A landscape with many peaks, sampled at points; each row gives a point and its height.
From any point a climber takes the steepest step (rise divided by distance) to one of its 2 nearest points. It stops when none of these is higher. Distance is the straight distance between rows; heights are no part of it.
Ripu height 25.0: [124  99  87 140 170 102 114 116 104  60 191  82 132  88 112 172  49 167
 122 168 194 171 127 111]
folom height 42.8: [127 108 151 163  97  97 119 110 105 104 149 106 128 115 134 165 117 146
 145 143 151  96 114 144]
mufi height 27.6: [127 116 146 125 147 149 157 153  97  88  90 115 114  76 121  87 115 166
 108 222 106 153 121 173]
mov height 79.0: [172 118 129 121 198 130 166 154 126  84  87 117 125  59 107 114 106 162
 112 203 127 213 118 146]
mivo height 60.4: [161 134 173 180 146 148 155 151 128 139  83 145 140 113 134 135 160 104
 122 127  82 138 137 133]
Fitaf height 44.0: [ 94 131  87  65  74 130 101  92 112 171 147 149 109 198 139  80 149 128
 142  97 151 105 119 107]
rifo height 71.5: [123 137 159 147  62 131 107 147 127 178  90 182 127 147 125 109 199 110
 126  80 103  81 141 147]
raf height 73.9: [140 121 121 113 139  89 162 133 135 171 115 132 126 157 126 135 175 120
 145  99 112 152 138 114]
kov height 49.6: [ 93 132 138 113  85 161  94 107 126 115 142 143 132 144 143 108 115 138
 128 132 136  65 116 154]
nus height 68.4: [141 143 192 210  79 151  99 166 102 130  72 146 108  81 140 122 147 134
 129 162  86  90 140 189]
Dapos height 18.1: [104 114 155 166  79 143  91 104  92  72 146 114 124  96 144 137  82 169
 145 183 172  61 106 165]
Botu height 66.8: [152 118  80 107 189  81 145 123 153 120 166 102 121 140 126 174  97 123
 137 108 163 184 133  97]
Ravol height 72.0: [162 138  92  82 189 109 160 127 168 157 125 137 131 160 134 126 145 118
 140 104 129 185 135  92]
Venag height 73.5: [127 107 150 127 127 117 163 156  89 125  90 118 110  90 120 105 143 159
 119 195  98 150 123 178]
kazof height 75.0: [145 123 140 137 137 102 159 134 135 165 109 140 137 151 129 142 179 115
 140  97 104 144 137 113]
Vube height 17.7: [178 133 162 199 158 126 146 108 159 121 123 129 160 128 141 180 147  84
 140  94 125 133 129  86]
Kes height 72.4: [133 115 106 109 127  66 156 134 124 174 124 120 116 160 121 145 164 125
 147  93 122 152 139 117]
vakas height 55.2: [125 155 129  81 174 187 151 158 151 140  88 142 137 122 115  64 132 113
  95 138  68 149 136 134]
nokad height 52.8: [127 161 176 173  75 165  84 161 139 149  92 166 131 103 126 110 149 106
 121 118  88  64 142 166]
nat height 56.3: [109 116  90  67 152 122 134 127 119 127 140 122 112 137 136 113 100 151
 142 177 139 166 118 141]
tafam height 46.9: [103 141  93  73  77 135 100  90 126 170 147 155 108 199 132  83 168 121
 136  73 156 100 122  90]
fipap height 67.8: [140 146 157 158  81 137 122 147 142 183  89 194 136 157 124 130 218  91
 121  51 106 104 149 101]
paro height 57.9: [148 144 157 148 163 173 149 135 148 120  99 136 149 117 131 111 134 101
 113 125  88 129 131 125]
Vapi height 82.4: [159 116 124 103 188 124 166 156 126 103  91 122 113  75 112 114 113 162
 114 196 120 209 120 155]
Nofe height 54.7: [129 121 110 136  91  65 137 103 142 167 149 128 129 180 126 169 178 109
 159  45 145 119 137  87]
guse height 20.4: [166 125  89  85 212 123 145 132 155  92 136 115 120 100 122 147  70 151
 129 161 159 225 110 118]
Sati height 64.8: [138 151 133 122 120 147 136 123 159 172 114 168 135 172 125 111 205  94
 116  46 119 125 142  71]
ruvor height 20.0: [173 123  98 104 214 103 155 132 155 101 133 110 125 101 117 159  90 138
 126 142 153 213 120 112]
sak height 15.8: [145 142 158 167 116 151 113 109 163 120 134 145 153 140 147 146 147  98
 130  91 128  89 129 112]
Bovab height 58.6: [122 113 102  78 148 105 149 139 113 137 122 119 106 125 128 115 119 151
 134 175 124 173 122 152]
Tuve height 46.7: [101 118 146 132  84 137 105 102 113 108 142 130 129 132 146 130 114 147
 142 146 145  72 112 158]
Tifo height 75.1: [100 155 124  91 119 188  98 106 160 118 151 140 144 159 133  92 119 113
 107 100 132  84 121 104]
mevap height 11.0: [101 148 152 142  67 163  68 119 142 118 137 156 138 117 136 108 118 123
 127 123 137  32 130 167]
kebe height 47.2: [155 148  99  90 168 138 150 110 170 165 130 149 138 179 132 108 178 100
 126  71 132 159 140  60]
rek height 68.9: [142 123 120 141 137  91 140  94 159 125 165 113 146 163 137 181 139 108
 150  79 154 121 128  79]
pup height 51.5: [116 129  93 103  70  85 118  86 131 172 154 139 116 196 130 132 176 117
 159  51 156 108 129  84]
Num height 67.3: [111 143  71  56 129 159 106  94 141 150 173 141 125 202 144  82 130 118
 138 106 159 130 123  76]
pevab height 40.8: [ 89 126 104  79  82 138  98  91 118 151 146 143 121 185 143  96 136 134
 139 109 149  94 117 122]
dapu height 41.1: [123 106 133 147 108  80 129 111 107 116 159  98 126 127 128 175 118 140
 143 126 153 110 116 132]
teso height 53.1: [123  95 107 159 132 100 122 131  78  59 161  75 135  68 101 149  63 190
 115 200 178 156 129 132]
Komi height 57.2: [114  86  93 141  85  23 144 134  88 168 144  96  89 153 123 174 133 124
 126  71 147 133 145 149]
fot height 66.4: [138 143 148 141 102 139 135 133 148 178 102 178 138 166 125 120 209  98
 121  52 107 118 145  91]
Baze height 54.2: [103 120  99  75 147 141 127 111 122 121 149 124 123 150 144 109 102 144
 140 169 141 141 118 132]
zugi height 7.0: [144 191 174 191  94 178  60 156 165 141  94 164 144  87 118 130 135  80
 125 111  87  67 152 131]
Rim height 84.7: [ 70 107  95  95 140 143  96  86 108  93 197 113 129 144 149 133  57 156
 159 179 178 127 107 117]
sinu height 73.2: [127 135 129 122 114 134 116  89 159 130 153 139 148 173 143 134 152 113
 136  80 149  98 124  92]
pum height 72.5: [103 146 109  81 134 175 108  94 153 120 160 136 141 175 144 101 116 120
 120 113 142 103 125  98]
boga height 56.2: [114 110 122  98 127 108 146 129 105 137 120 119 117 132 132 119 132 147
 136 160 120 139 122 153]
ket height 77.1: [163 118 154 169 143  91 166 141 133 156 110 134 140 134 126 172 173 105
 142  97 109 149 137 107]
lan height 55.4: [132 138 169 156  96 150 132 159 125 161  83 162 132 130 131 112 174 112
 121 113  80 105 135 154]
kigi height 41.8: [ 99 164 154 102  80 170 101 161 140 170  94 168 128 136 101  69 171 108
 101  85  86  88 130 131]
libot height 31.6: [110 109 160 152  38  93 102 123  97 160 101 154 117 126 139 125 160 139
 149 124 126  62 121 190]
Pibis height 13.3: [ 92 157 144 127  96 199  73 111 147  80 152 134 145 112 136 107  74 132
 124 142 138  42 117 149]
tila height 10.2: [106 144 149 141  62 150  73 119 145 132 130 164 136 131 135 109 142 118
 127 104 138  38 133 158]
gemo height 33.3: [100 109 146 130  44  93 106 112  99 158 110 151 118 143 137 122 157 139
 149 115 129  70 120 176]
moza height 8.7: [141 132 172 189  79 126  98 120 137 128 125 148 134 120 149 150 152 119
 146 114 131  69 130 153]
Basug height 29.6: [ 90  91 101 146 121  96 104 104  78  76 196  79 124 100 120 172  54 171
 133 165 192 130 120 126]
Zadu height 60.5: [121  95  86 114 130  60 143 147  91 135 145  91  95 110 115 157 103 153
 117 143 152 175 134 155]
Talu height 63.8: [142 151 134 127 138 157 135 111 174 153 122 159 151 168 130 118 184  84
 114  49 123 124 139  62]
bizep height 58.7: [125 138 146 109 126 149 161 178 119 189  60 168 123 141 117  80 195 117
 107 114  58 148 145 144]
gan height 80.7: [144 124 117  89 172 110 166 147 136 150 101 133 117 127 129 114 147 137
 131 148 107 180 131 139]
Nesa height 9.3: [124 131 158 164  64 126  85 113 136 134 131 159 135 130 146 137 151 120
 142 107 141  50 132 159]
puvu height 46.1: [ 91 169 144  89 108 199  92 137 151 119 126 138 143 121 111  74 107 118
 103 126  97  77 114 130]
vapa height 14.5: [101 139 149 149  94 178  78  99 133  71 158 131 139 114 150 127  79 141
 137 153 161  43 116 152]
Viri height 52.3: [154 155 130 121 194 182 154 125 177 136 101 146 161 137 123 104 143  77
 103  90  97 152 137  84]
bof height 70.6: [159 129  78  88 173  79 160 135 159 161 139 123 119 160 125 147 135 119
 148  94 143 185 138  95]
vamub height 65.2: [143 106 124 135 148  70 157 142 114 134 134  99 119 114 117 166 133 138
 131 130 132 157 131 133]
Vug height 73.1: [182 111 158 203 155  68 171 163 106 149 107 111 132  94 112 193 158 113
 129 113 108 174 143 116]
Lipek height 70.4: [134 117  77  85 136  65 153 141 126 174 131 117 103 159 122 136 141 128
 148 107 132 171 138 125]
vuvo height 75.3: [168 114 156 176 154  81 170 152 121 152 105 122 134 111 120 175 164 113
 136 117 106 161 136 120]
gozu height 15.7: [ 97 125 150 154  85 168  80  99 113  69 157 126 132 107 152 129  76 156
 142 168 170  47 112 164]
mafa height 70.3: [101 142  93  65 131 170 106  97 142 135 162 141 132 189 142  88 124 120
 125 114 147 115 122  91]
git height 20.6: [ 93 105 142 146  98 143 104 101  86  70 154 106 126 102 139 133  76 172
 142 195 170  88 103 153]
Kog height 7.9: [156 161 178 214 101 160  83 135 151 121 107 155 136 103 145 148 138  95
 132 115 110  74 146 141]
tun height 56.1: [140 132 172 165  93 133 139 162 117 174  77 168 131 136 130 128 192 113
 128 107  77 115 140 150]
rad height 50.7: [105  99 110 113  95  65 138 121  93 149 137 104 107 140 124 150 125 142
 145 129 138 127 124 147]
fuzed height 57.1: [143 132 163 150 109 133 158 169 117 188  64 175 132 147 124 122 204 106
 121  97  69 136 145 136]
bubun height 65.3: [149 127  91 126 147  71 154 107 165 157 159 117 134 177 128 172 160 101
 152  49 148 151 144  61]
Mubog height 6.0: [140 178 160 145 138 194 119 149 169 144  92 154 160 116 107 106 141  72
 100  86  76 114 130  95]
Fim height 73.7: [140 122 156 148 114 111 151 137 128 158 105 143 134 146 133 138 177 118
 137 104 102 124 133 130]
budo height 63.2: [130 111 177 184  75 117 130 151  73 116  90 115 109  78 132 120 140 167
 129 190 113 107 116 190]
fina height 56.7: [140 132 152 136 157 158 149 130 136 110 111 128 138 119 136 112 130 122
 119 146 100 127 127 137]
pepo height 55.1: [ 95 127 115 101 155 179 108  85 134  78 176 119 143 144 152 121  72 137
 133 162 155 109 114 112]
Puli height 82.6: [156 128 108  73 190 124 165 153 148 145  93 140 114 121 130 106 131 142
 128 160 108 203 126 143]
pivi height 37.9: [ 94 115 108  95  67  99 107  89 111 154 145 138 119 179 139 122 139 134
 154 102 148  93 119 127]
siru height 78.9: [146 115 133 111 160 101 171 153 118 146  96 127 118 111 124 123 151 141
 128 157 102 174 128 150]
lomin height 75.2: [127 144 134 120 117 155 115 102 166 132 141 146 148 167 140 117 158 106
 120  76 135  98 130  95]
Rugug height 63.1: [130 100 107 114 139  67 150 147 101 136 131 100 106 108 112 152 120 152
 126 148 135 170 130 148]
tofa height 55.9: [132 115 128 147  99  64 143 117 133 163 137 124 128 163 126 173 170 114
 153  67 134 121 133 106]
kip height 22.7: [ 86 115 133 124 118 165 109 101 103  73 154 115 128 118 144 120  76 161
 136 184 153  91 108 149]
Nisi height 74.9: [156 141  63  38 166 128 149 145 157 176 125 151 110 173 135  85 138 129
 144 124 133 199 126 110]
modom height 64.7: [130 160 154 140 134 187 115 124 164 113 120 138 155 124 129 108 121  99
 110 106 101  94 127 116]
Vok height 56.5: [118 148 144 101 154 186 146 156 135 123  89 132 133 110 121  72 123 125
 101 155  70 131 129 154]
Lomes height 44.8: [ 91 163 149  90  97 189 101 148 138 133 110 143 136 120 110  68 120 126
 104 129  87  82 119 148]
Muza height 6.6: [137 182 171 166  95 181  81 158 167 151  96 170 150 103 109 117 147  76
 113  91  88  78 141 115]
Rotoz height 31.8: [145 106 104 112 163  95 149 157 106  96 121 103 108  68  99 137  95 178
 109 195 146 207 122 155]
kop height 21.1: [145 119  75  85 198 118 129 136 141  90 158 108 111 104 123 154  54 160
 128 167 174 223 112 119]
bubu height 16.3: [163 150 166 200 127 157 107 103 172 107 133 142 156 124 151 161 135  86
 132  93 133  89 131 105]
Vepa height 49.7: [116 136  96  90  76 111 114  85 134 175 149 150 113 197 131 107 188 116
 146  54 157 107 127  79]
mifeb height 61.4: [129 191 169 147 114 202  80 139 175 115 111 142 157  89 105 102 105  89
 116 116  89  75 122 117]
zazum height 50.0: [114 145 147 136 147 202 119 120 134  59 128 112 140 100 134  97  70 133
 116 174 118  96 114 141]
dar height 59.7: [ 92 122  63  59 127 133 104  98 123 146 184 129 120 188 148 103  94 131
 162 140 167 142 118 102]
Zozom height 6.3: [143 177 166 161 114 187  99 148 171 146  97 164 155 117 112 117 148  72
 106  79  87  97 136  98]
kizu height 51.3: [134 168 124  98 179 196 134 120 183 135 116 141 157 143 116  86 134  79
  94  84 103 134 131  73]
Gopof height 73.6: [119 138  65  34 143 153 127 129 132 164 140 149 112 179 140  62 123 134
 138 147 135 166 123 119]
Dufi height 49.5: [124 160 115  92 142 179 112  94 180 127 154 145 148 175 133  99 144  92
 104  67 145 110 128  57]
Fum height 47.8: [146 151 101  88 172 156 141 100 178 149 140 145 143 180 135 103 160  96
 118  73 136 148 138  57]
tozu height 65.0: [ 97 148 103  49 130 178 122 135 130 153 121 141 120 165 128  53 131 131
 108 137 104 127 127 133]
daba height 64.3: [125 113 117 120 174 139 131 107 117  65 157 103 136 104 131 137  76 155
 134 190 160 149 115 119]
suri height 50.4: [122 167 127  97 149 190 115 113 180 131 135 143 154 154 121  91 137  89
  96  76 120 111 128  72]
tuta height 40.3: [ 96 158 142  97  70 157  99 145 136 181 101 178 112 154 106  68 195 106
 105  62 107  87 131 117]
sopa height 63.3: [121 178 155 127 123 199  94 131 175 117 121 141 157 115 111  97 114  89
 104  99  98  83 120 105]
Nese height 53.7: [104 125 135 106 121 156 127 117 120 113 129 128 130 137 141 104 119 142
 125 151 119 103 119 151]
ved height 37.7: [ 99  82 100 152  98  67 117 118  67 103 176  77 110 103 116 175  77 164
 119 143 176 127 128 148]
sanet height 63.6: [100 131  57  60 119 135 105  90 128 153 185 136 121 202 145  98 114 122
 160 116 172 136 118  80]
Gupaz height 24.0: [ 83 124 134 113 125 186 114 115 106  71 141 118 128 112 140  97  74 160
 123 194 136  95 111 156]
Magu height 58.8: [110 149 157 105 122 174 148 182 121 162  66 150 125 114 112  66 157 122
  99 142  47 130 134 165]
zat height 67.4: [135 106 155 162 101  72 148 140  99 149 118 115 120 119 123 161 157 135
 142 123 118 126 124 148]
duku height 44.5: [116 114 150 149  95 121 116 106 107 101 144 116 129 122 142 148 114 148
 146 149 149  86 111 151]
Vonur height 55.5: [127 127 150 130 135 150 139 126 122 107 119 124 133 121 138 114 126 135
 124 155 111 116 123 147]
Zonoz height 65.5: [135 102 129 144 119  57 157 146 101 154 123 104 115 122 117 165 149 133
 135 116 120 148 131 143]
Tuto height 69.2: [112 107 151 129 106 128 143 140  85 114 105 116 113 100 131 108 128 163
 125 193 111 122 115 179]
Sedem height 66.5: [120 147 152 132 119 173 116 122 150 114 126 138 144 131 135 108 126 116
 115 120 109  87 125 134]
filok height 26.5: [110 119 142 122 140 168 145 143  98  76 102 113 116  86 128  81  97 167
 111 221 114 131 118 172]
zeg height 59.6: [119 141 150 103 128 162 153 171 125 168  72 153 126 130 119  74 169 121
 103 129  59 136 137 153]
Sina height 51.7: [125 169 174 184  71 167  61 159 141 139 101 160 128  86 126 111 137 108
 130 133  95  47 149 174]
Pafu height 54.0: [101 113 125 103 111 121 132 115 102 124 133 120 121 139 139 119 123 150
 139 162 131 115 114 154]
muta height 46.6: [ 78  88  99 109  94  81 118 117  67 126 155  97 101 116 124 142  82 164
 139 172 158 131 116 157]
Rap height 65.6: [149 137 195 207  95 151 126 177  91 131  60 138 108  79 135 119 153 136
 120 175  73 119 135 184]
Vike height 58.9: [133 177 171 175 116 195  84 135 162  97 114 133 145  88 124 112  96 102
 123 130  99  71 128 137]
gidak height 57.5: [118 152 156 109 141 186 148 172 128 134  74 138 132 101 113  69 133 122
 100 156  52 131 131 160]
kor height 59.5: [126  89 103 162  91  21 149 138  97 166 144  96  96 149 120 187 147 119
 125  55 144 130 149 140]
nuvu height 13.7: [182 139 185 252 124 124  94 109 126  83 124 104 136  86 147 180 120 125
 145 143 148 105 131 121]
rugu height 73.0: [163 141  82  64 179 117 159 138 164 171 118 145 121 166 130 103 153 123
 141 106 127 194 136  98]
Fab height 76.4: [135 107 152 130 135 104 167 161  97 142  89 123 114  99 121 120 156 148
 126 172  94 159 129 167]
Pani height 78.0: [107 153 129 104 103 172  94 100 165 127 150 150 143 167 133 104 141 107
 111  79 143  78 125  97]
bipun height 35.6: [ 98 113 129 111  63 102 109 101 108 152 128 141 121 161 139 120 148 138
 148 112 135  83 118 149]
deva height 18.3: [172 121 146 174 171 101 158 114 149 120 136 112 151 124 131 180 139  99
 141 104 130 147 130  91]
Popam height 53.9: [129 156 172 162  85 164 102 162 139 154  89 168 137 117 123 110 162 103
 117 105  83  84 141 151]
gok height 48.7: [130 152  95  81 158 165 122  89 176 132 160 139 144 187 140 103 142  99
 117  79 152 130 130  55]
zup height 57.4: [131 103 108 148 106  39 151 131 119 167 143 105 111 157 120 181 156 116
 142  61 138 134 143 117]
Mit height 45.3: [154 131 138 155 128 104 148 108 164 154 131 146 152 167 134 164 185  92
 143  54 129 127 139  71]
tedo height 28.9: [127 109 123 103 154 127 156 150 100  99 102 114 110  82 116 104 111 172
 116 219 121 173 118 169]
doda height 53.5: [ 92 139 122 101 151 202 101  93 143  67 167 123 148 138 145 108  63 133
 123 157 144  93 113 117]
punul height 62.4: [109 143 124  78 128 165 133 139 133 152 106 143 126 152 127  70 150 127
 107 126  93 124 131 137]
voke height 37.6: [102 101  64  74 133  90 126 141  99 141 153 110  89 126 125 128  79 156
 141 172 156 185 120 153]
Rak height 67.0: [160 106 129 155 159  64 165 152 112 128 128  97 122  94 110 172 132 137
 122 130 129 172 136 131]
vos height 19.5: [175 126 113 114 216 112 164 123 160 111 121 119 139 112 124 152 115 119
 129 133 136 193 125 106]
vebo height 69.6: [135 138 162 166  62 125 113 150 130 185  87 192 131 150 128 130 213 100
 131  69 104  92 148 134]
relu height 47.4: [103 167 146 106 126 207 103 130 152  99 127 127 148 112 118  84  90 120
 107 137  96  84 116 132]
suv height 48.5: [111 160 146 121 142 208 113 129 147  78 125 120 145 102 123  89  79 123
 111 154 100  91 116 138]
por height 53.4: [155 146 126 107 205 172 161 130 168 127  98 142 150 127 128 100 133  99
 109 122  97 165 134 110]
Zafom height 59.2: [156 137 158 157 156 151 155 135 145 137  99 144 148 132 134 128 156  98
 121 112  92 135 135 116]
tema height 56.4: [ 93 124  81  64 134 146 111  99 123 133 166 130 124 173 147 101  98 138
 148 152 152 136 118 117]
tuzi height 19.1: [174 123 122 131 203 100 167 125 157 125 123 120 142 119 123 160 130 111
 134 117 130 183 129 100]
lak height 60.6: [107  98 110 139 142 120 119 116  84  59 169  87 133  82 113 142  58 182
 129 206 181 149 116 128]
Bev height 57.0: [106 128  99  92 182 173 110  82 146  78 181 121 146 151 151 126  69 127
 140 156 163 129 116  97]
mem height 51.6: [101 142 130 117 157 206 112 107 135  53 148 115 142 114 139 100  57 137
 119 174 136  98 113 130]
Perun height 65.1: [120 106 156 144  96 110 136 131  91 122 113 115 118 107 131 129 136 154
 134 166 119 110 115 169]
Gatu height 17.1: [179 140 169 214 138 137 126 106 160 118 122 136 157 126 149 182 148  82
 142  92 127 115 132  95]
Luvul height 25.1: [101 121 140 121 137 177 128 126 105  68 126 113 123 100 136  94  84 160
 120 204 126 111 114 158]
Nuzi height 30.4: [135 106 116 114 155 112 148 147  98  90 117 103 114  70 106 118  98 181
 116 216 139 188 120 156]
Niri height 69.0: [148 125  78  96 169  82 147 119 155 143 162 112 122 162 129 157 122 118
 151  97 156 169 137  89]
dag height 68.6: [101 105 109 115 154 132 120 109 101  73 166 101 127 105 129 136  69 166
 138 199 167 146 112 128]
lepab height 74.7: [175 117 128 137 202 132 158 139 129  65 101 107 137  61 108 121  94 155
 113 198 142 203 118 132]
rut height 85.3: [159 122 113  81 192 118 168 161 139 123  87 131 108  92 119 115 118 158
 121 182 116 220 119 154]
relo height 42.7: [ 86  99  98  92 112  99 124 117  85 126 149 107 105 126 129 129  90 159
 143 180 150 139 114 153]
lota height 56.9: [131 161 173 178 106 184  95 138 142  95 109 132 134  91 136 113 106 119
 123 143 103  72 127 156]
zar height 68.5: [137 113  91  92 152  74 152 141 127 155 135 112 110 142 124 144 128 135
 139 125 136 173 134 128]
Sefi height 71.2: [110 134 151 129  74 142 106 127 132 150 112 159 130 146 135 105 163 123
 125 101 115  77 127 152]
puge height 62.5: [159 145 142 150 150 150 148 118 170 155 109 161 159 158 132 136 183  77
 118  59 112 135 143  68]
Rep height 21.5: [113 120 141 137 138 158 120 101 115  70 152 110 137 117 144 130  85 149
 133 174 151 103 110 132]
dosin height 66.2: [141 111  89 107 168  71 147 135 132 130 154 100 112 132 121 169 107 132
 131 120 154 177 135 119]
nevu height 20.5: [136 118 151 162 139 138 128 108 112  67 147 100 138 100 138 143  95 147
 134 175 151 112 111 129]
legi height 64.2: [156 127  86 118 155  63 162 126 160 172 143 121 126 172 122 166 164 105
 150  52 139 167 149  72]
dulez height 62.1: [154 127 182 186 115 133 146 156 107 144  83 141 128 109 133 140 165 119
 129 141  84 128 134 152]
zimer height 61.0: [118 136 135  92 131 153 147 148 128 163  92 148 126 148 128  79 166 125
 111 124  82 133 135 143]
buli height 64.9: [142 114 118 125 187 131 141 121 118  62 139 101 135  85 120 132  75 159
 124 197 158 172 116 124]
zed height 68.7: [177 105 135 175 168  63 170 165 106 130 117  97 125  74 101 174 136 139
 112 133 125 190 143 132]
zove height 54.1: [143 156 123  93 201 186 155 142 167 131  91 143 146 123 119  80 129 100
  98 127  83 161 136 117]
Vev height 54.4: [125 162 171 180  83 170  73 143 142 111 113 146 128  90 135 114 117 121
 128 140 108  51 137 170]
rus height 52.4: [ 83  80  78 115  98  62 122 128  61 134 158  92  87 112 117 148  77 161
 119 157 162 153 131 164]
tupoz height 62.2: [133  93 130 180  90  34 144 139  96 154 142  95 111 128 117 195 147 124
 128  78 139 122 139 143]
mupab height 60.7: [134 107 103  91 153  82 158 155 111 139 117 112 100 104 114 132 122 157
 126 168 128 188 125 156]
gasem height 34.4: [107  76  86 156 104  50 123 120  69 118 180  77 101 118 122 187  87 149
 107 110 182 134 143 149]
Kega height 64.6: [134 102 148 176  87  56 135 131  97 141 138 101 119 120 122 184 144 132
 144 104 138 111 124 143]
vul height 67.6: [142 123 189 209  77 133 114 155  78 110  81 118 107  71 137 118 138 164
 127 192 110 103 125 190]
buval height 5.8: [133 166 151 123 152 192 133 146 163 140  95 148 153 125 111  92 140  86
  98  99  76 124 130 104]
zumi height 77.9: [140 140  55  33 146 136 136 137 140 176 139 150 108 182 139  72 133 128
 148 129 144 183 124 108]
gilag height 46.0: [152 133 121 132 133 103 155 114 161 174 125 151 141 178 127 145 200  99
 143  51 125 146 144  64]
zivo height 33.5: [124 103  83  94 156 100 134 150 103 103 141 104 100  82 107 138  73 181
 116 195 160 206 120 154]
Nuge height 68.8: [100 143  79  35 133 173 119 131 127 159 131 145 114 175 136  48 125 131
 120 147 122 143 123 126]
Nir height 21.8: [123 110  72  89 183 117 119 130 126  88 171 108 111 103 122 149  49 164
 134 179 178 208 114 124]
guku height 63.4: [160 120  87 127 165  49 171 145 155 173 134 117 117 157 118 175 161 106
 143  54 136 179 153  88]
rafe height 62.3: [158 109  85 131 158  37 171 161 137 175 130 111 101 147 118 177 153 116
 130  61 136 187 158 116]
Nug height 57.8: [135 128 150 123 114 128 166 171 112 199  59 173 124 152 118 100 211 118
 120 102  65 148 147 140]
kune height 52.0: [ 93 134 131  99 111 173 109 110 128 111 138 133 133 144 143 100 109 139
 123 144 125  86 117 145]
tudos height 15.6: [170 152 172 219 134 161  99  98 164  89 129 128 151 109 155 163 119  92
 136 111 137  90 131 112]
vovo height 60.8: [131 121 121 119 175 139 133  97 134  82 162 108 141 126 139 144  89 133
 135 159 153 137 118 109]
tev height 66.9: [139 122  94 125 139  76 141  99 158 141 171 108 134 177 130 179 138 108
 151  65 159 136 137  73]
fodud height 72.1: [129 114 154 137 100 107 145 137 114 160 101 140 125 140 132 128 172 130
 139 121 102 118 126 149]
Suzu height 40.9: [116  93 118 153 111  75 128 126  78  99 161  80 117  95 113 169  91 162
 123 157 163 134 123 145]
Rof height 55.0: [109 140 130  91 156 188 139 140 132 103 111 127 131 116 129  75 104 134
 105 171  93 126 126 153]
fenif height 59.0: [126 127 106  95 186 151 130  97 146  87 161 118 142 140 143 132  86 131
 135 158 154 145 118 105]
kisap height 68.3: [117 144 153 131  95 163 107 127 146 134 120 150 139 138 133 106 147 117
 118 105 112  79 127 141]
dovi height 32.9: [ 81  87 109 149  94  88 101 102  67  88 186  84 119 102 120 171  61 171
 137 161 188 113 116 139]
Megib height 70.5: [131 126 123 130 127 110 126  84 158 122 166 121 147 168 142 165 136 113
 148  87 156 108 123  84]
Vevu height 43.4: [135  93 116 161 127  73 138 138  80  94 155  75 121  79 106 168  97 167
 112 162 158 152 132 142]
Fiku height 69.4: [167 114 115 136 199 118 146 129 124  59 130  98 139  68 107 144  78 159
 117 187 159 194 118 120]
liv height 39.5: [ 95 102  72  81 128  89 123 126  99 137 162 109 100 140 131 134  82 150
 148 163 158 163 120 141]
mugo height 73.8: [120 134 161 147  64 133 103 136 129 163 103 170 130 142 131 113 178 116
 130  94 112  74 135 156]
Lavo height 75.9: [ 79 100  97 106 142 129 108  98  98  86 185 102 124 122 137 141  58 163
 150 187 178 138 110 126]
rakop height 60.1: [176 135 144 161 180 130 174 133 158 163  87 158 156 142 129 154 179  80
 127  82  97 164 146  80]
Nili height 43.1: [ 95 167 155  93  86 181 100 161 139 159  95 156 131 123 100  63 148 117
 101 109  78  85 122 142]
lur height 39.2: [113  99 110 147 104  62 123 106 102 120 176  88 119 139 127 189 103 134
 140 104 167 112 125 124]
nama height 72.6: [140 140 190 214  80 150  97 158  96 109  81 129 105  74 143 116 132 149
 128 180 103  85 131 190]
duni height 35.5: [115 102  63  79 143  92 128 154 102 126 147 109  86 103 116 134  70 170
 125 179 161 212 119 157]
bifom height 61.2: [163 135 150 161 152 133 160 128 157 160 102 156 155 151 132 147 183  86
 128  77 101 144 143  85]
pof height 18.7: [163 118 129 146 176  87 161 124 146 131 134 112 140 126 123 172 139 111
 138 108 131 161 132 100]
Kurur height 36.9: [110  87  92 151 110  52 124 115  89 119 185  80 108 133 125 194  92 137
 121  99 179 126 137 133]
suve height 71.1: [189 109 153 199 165  70 174 171 101 139  98 107 132  76 104 183 152 124
 118 132 109 191 144 125]
faka height 23.4: [125 103  80 119 173 104 119 128 111  71 178  92 121  88 111 161  49 171
 121 176 187 193 126 121]
kuzos height 46.5: [155 142 107 112 154 113 158 115 166 175 124 150 139 178 130 130 192  99
 137  56 127 158 147  57]
Lepus height 27.2: [106  96  90 143 143  95 110 113  87  75 196  79 126  97 117 175  54 168
 125 162 192 151 128 120]
patok height 12.2: [ 92 163 147 127  75 182  57 118 154 103 147 147 145 110 130 100  94 123
 122 129 137  25 124 155]
megu height 57.3: [107  82  80 120 111  54 132 143  74 135 151  89  90 108 113 157  92 157
 109 145 158 165 139 164]
Riv height 7.4: [150 179 177 211 101 173  68 146 158 126  97 157 137  91 133 139 129  87
 129 118  95  69 152 139]
fetof height 53.2: [121 125 104 115  88  83 122  90 139 159 158 130 128 188 131 152 166 117
 157  59 156 107 130  87]
Kosi height 47.5: [133  91  97 163 136  84 126 135  80  73 167  72 131  73  99 166  71 181
 104 172 176 164 138 136]
didi height 53.6: [100  92  99 124  80  42 133 123  82 157 144  98  97 145 123 158 120 135
 139 102 144 123 131 151]
Zuz height 69.5: [129 108 156 158  78  80 134 130 105 156 112 132 123 134 131 152 168 129
 150 113 117 105 123 155]
gopo height 63.9: [146 132 184 186 108 149 141 169  97 135  71 140 116  93 132 118 157 128
 120 162  74 123 134 172]
kave height 8.3: [151 141 178 201  91 139 100 134 138 132 110 154 134 115 147 149 156 108
 138 115 116  78 139 150]
zevur height 14.7: [175 139 176 230 132 138 105  99 142  83 133 112 144 101 152 176 118 110
 143 129 146 101 124 114]

For each start below, name the point where the climber stops.
zimer -> zumi
Botu -> zumi
Tuto -> rut
Kega -> kazof
Zonoz -> kazof
Nili -> Rim
duku -> nama
deva -> Rim
rakop -> mugo
legi -> Pani
sanet -> Pani
lota -> mugo

Write out the way that a climber takes from each point below.
doda -> pepo Bev fenif vovo daba dag Lavo Rim
tema -> dar sanet Num mafa pum Tifo Pani
vamub -> Rak zed suve Vug vuvo ket
tupoz -> Kega zat Zuz fodud Fim kazof
fina -> paro Zafom mivo dulez gopo Rap nus nama
Perun -> Tuto Venag Fab siru gan Puli rut
Nir -> faka Ripu Lepus Basug dovi ved Suzu Vevu Kosi teso lak dag Lavo Rim
Kurur -> lur dapu folom duku Tuve kov kune Nese Vonur fina paro Zafom mivo dulez gopo Rap nus nama
